Each scene shows the same named points in several views. A view is turned or mirrored, shifted and resized as a whole, has a little noise and may leave points out.
In the rows, 128 means zero.

Scene 1
View 1
Z407: [134 148 129 101 152 130 101 165 108 184 142 158]
Z893: [121 136 124 108 160 129 103 167 106 196 140 145]
Z869: [125 163 118 135 150 142 119 168 141 134 106 159]
Z220: [123 126 169 103 123 137 100 126 127 156 157 112]
Z251: [135 151 130 100 147 129 103 168 111 170 139 161]
Z267: [125 125 164  96 128 131  92 135 114 172 163 120]
Z250: [120 133 105 120 174 132 110 175 109 200 127 159]
Z42: [104 129 130 137 148 147 121 142 139 152 120 115]
Z318: [109 128 115 128 165 138 112 159 121 183 125 132]
Z965: [122 132 162 111 120 142 102 126 139 138 144 114]
Z871: [123 136 133 108 153 135 105 162 113 182 137 144]
Z434: [ 97 141 103 155 171 145 130 166 144 154  98 138]
Z449: [156 158 139  78 143 117  91 174  95 190 158 176]
Z401: [152 160 143  92 136 124  95 169 108 164 145 172]
Z580: [140 160 134 102 143 133 103 166 109 170 140 162]
Z571: [138 146 176  96 106 139  98 127 137 126 155 116]
Z36: [125 151 101 122 172 132 112 181 115 184 117 168]
Z812: [110 135 117 126 162 136 115 163 124 175 121 142]
Z875: [109 118 118 121 171 132 109 162 112 199 131 133]
View 2
Z250: [ 96  74 156  84 139 111  99 149 103 168 178 145]
Z965: [162  97 147 101 141 109  82  82 153 147 119  90]
Z893: [102  63 157  81 130  96 104 145 136 167 149 155]
Z571: [165 112 164  92 159  97  62  68 144 160 115  68]
Z267: [134  81 172  68 145  77  80  93 161 165 111 108]
Z42: [160  78 125 131 127 126 108 121 157 134 141 122]
Z449: [ 84  85 184  44 161  78  76 130  96 188 164 117]
Z251: [100  65 158  79 140  93 100 140 127 168 155 146]
Z434: [142  73 112 142 122 151 125 155 134 137 176 147]
Z220: [154  91 161  83 146  91  81  81 163 155 109  96]
Z580: [109  91 161  75 151 106  84 130 106 173 164 120]
Z875: [112  55 149  92 121 100 119 144 151 154 144 163]
Z318: [120  63 138 104 121 113 114 147 144 152 159 152]
Z871: [113  72 155  84 136 103  96 132 130 162 148 137]
Z869: [118  92 142 105 147 139  86 148  86 162 198 123]
Z812: [124  68 141 108 127 120 109 145 136 152 159 143]
Z401: [102 102 172  65 158  99  68 121  92 182 166 108]
View 3
Z449: [111  92 169 170  81  90 114 129 131 136 159 177]
Z407: [104 105 150 177 100 104 120 147 136 134 141 143]
Z571: [111  79 172 158 115 100 198 164 142 124 206 139]
Z42: [101 117 129 187 149 139 173 179 146 132 140  75]
Z36: [118 147 133 172 105 135 106 127 127 140 125 119]
Z875: [ 90 107 130 197 124 121 116 168 145 137 101 115]
Z220: [ 91  63 154 188 134  97 190 186 158 130 171 119]
Z965: [ 99  83 152 180 136 111 200 185 155 127 179 108]
Z893: [ 94 102 142 190 110 111 113 151 139 137 123 130]
Z267: [ 88  60 161 191 120  91 166 182 154 132 157 135]
Z318: [ 96 120 126 194 123 131 129 162 141 135 116 105]
Z869: [130 155 144 155 106 137 137 127 120 133 165 119]
Z250: [100 129 135 186 107 126  97 141 129 138 105 127]
Z251: [108 112 152 170 101 114 130 140 132 134 151 144]
Z580: [111 107 153 169  97 112 135 140 129 133 160 146]
Z812: [102 126 131 184 125 132 134 158 134 136 127 109]
Z401: [112 104 165 162  87  99 138 131 130 130 174 157]
View 4
Z318: [112 100 153  81 111 104 132 143 145 130 190 115]
Z965: [168 142 207 132 104 129 149  84  89 149 179 134]
Z571: [185 138 230 145 111 140 152  59  83 136 161 128]
Z871: [130  96 175 101 115 117 137 119 151 116 178 112]
Z449: [150  71 200 128 136 118 136  87 203  73 147  96]
Z250: [101  84 148  79 126 100 127 147 179 108 174 109]
Z36: [104 103 150  67 146  78 120 143 181 104 153 110]
Z401: [134  96 180 105 135 106 131 105 173  99 154 109]
Z267: [161  90 205 144  88 140 151  92 124 120 193 115]
Z875: [112  81 155  91 104 113 134 146 152 128 197 112]
Z407: [132  91 178 109 124 107 134 112 174  98 165 107]
Z434: [102 152 139  45 134  72 116 153 115 152 166 127]
Z893: [128  77 163  97 114 114 136 130 176 110 185 106]

Which points are out of place in each view (at most two, in the order of its rows)? Write - if all are in place.
view 1 | Z869
view 2 | Z250, Z251
view 3 | Z571
view 4 | Z401
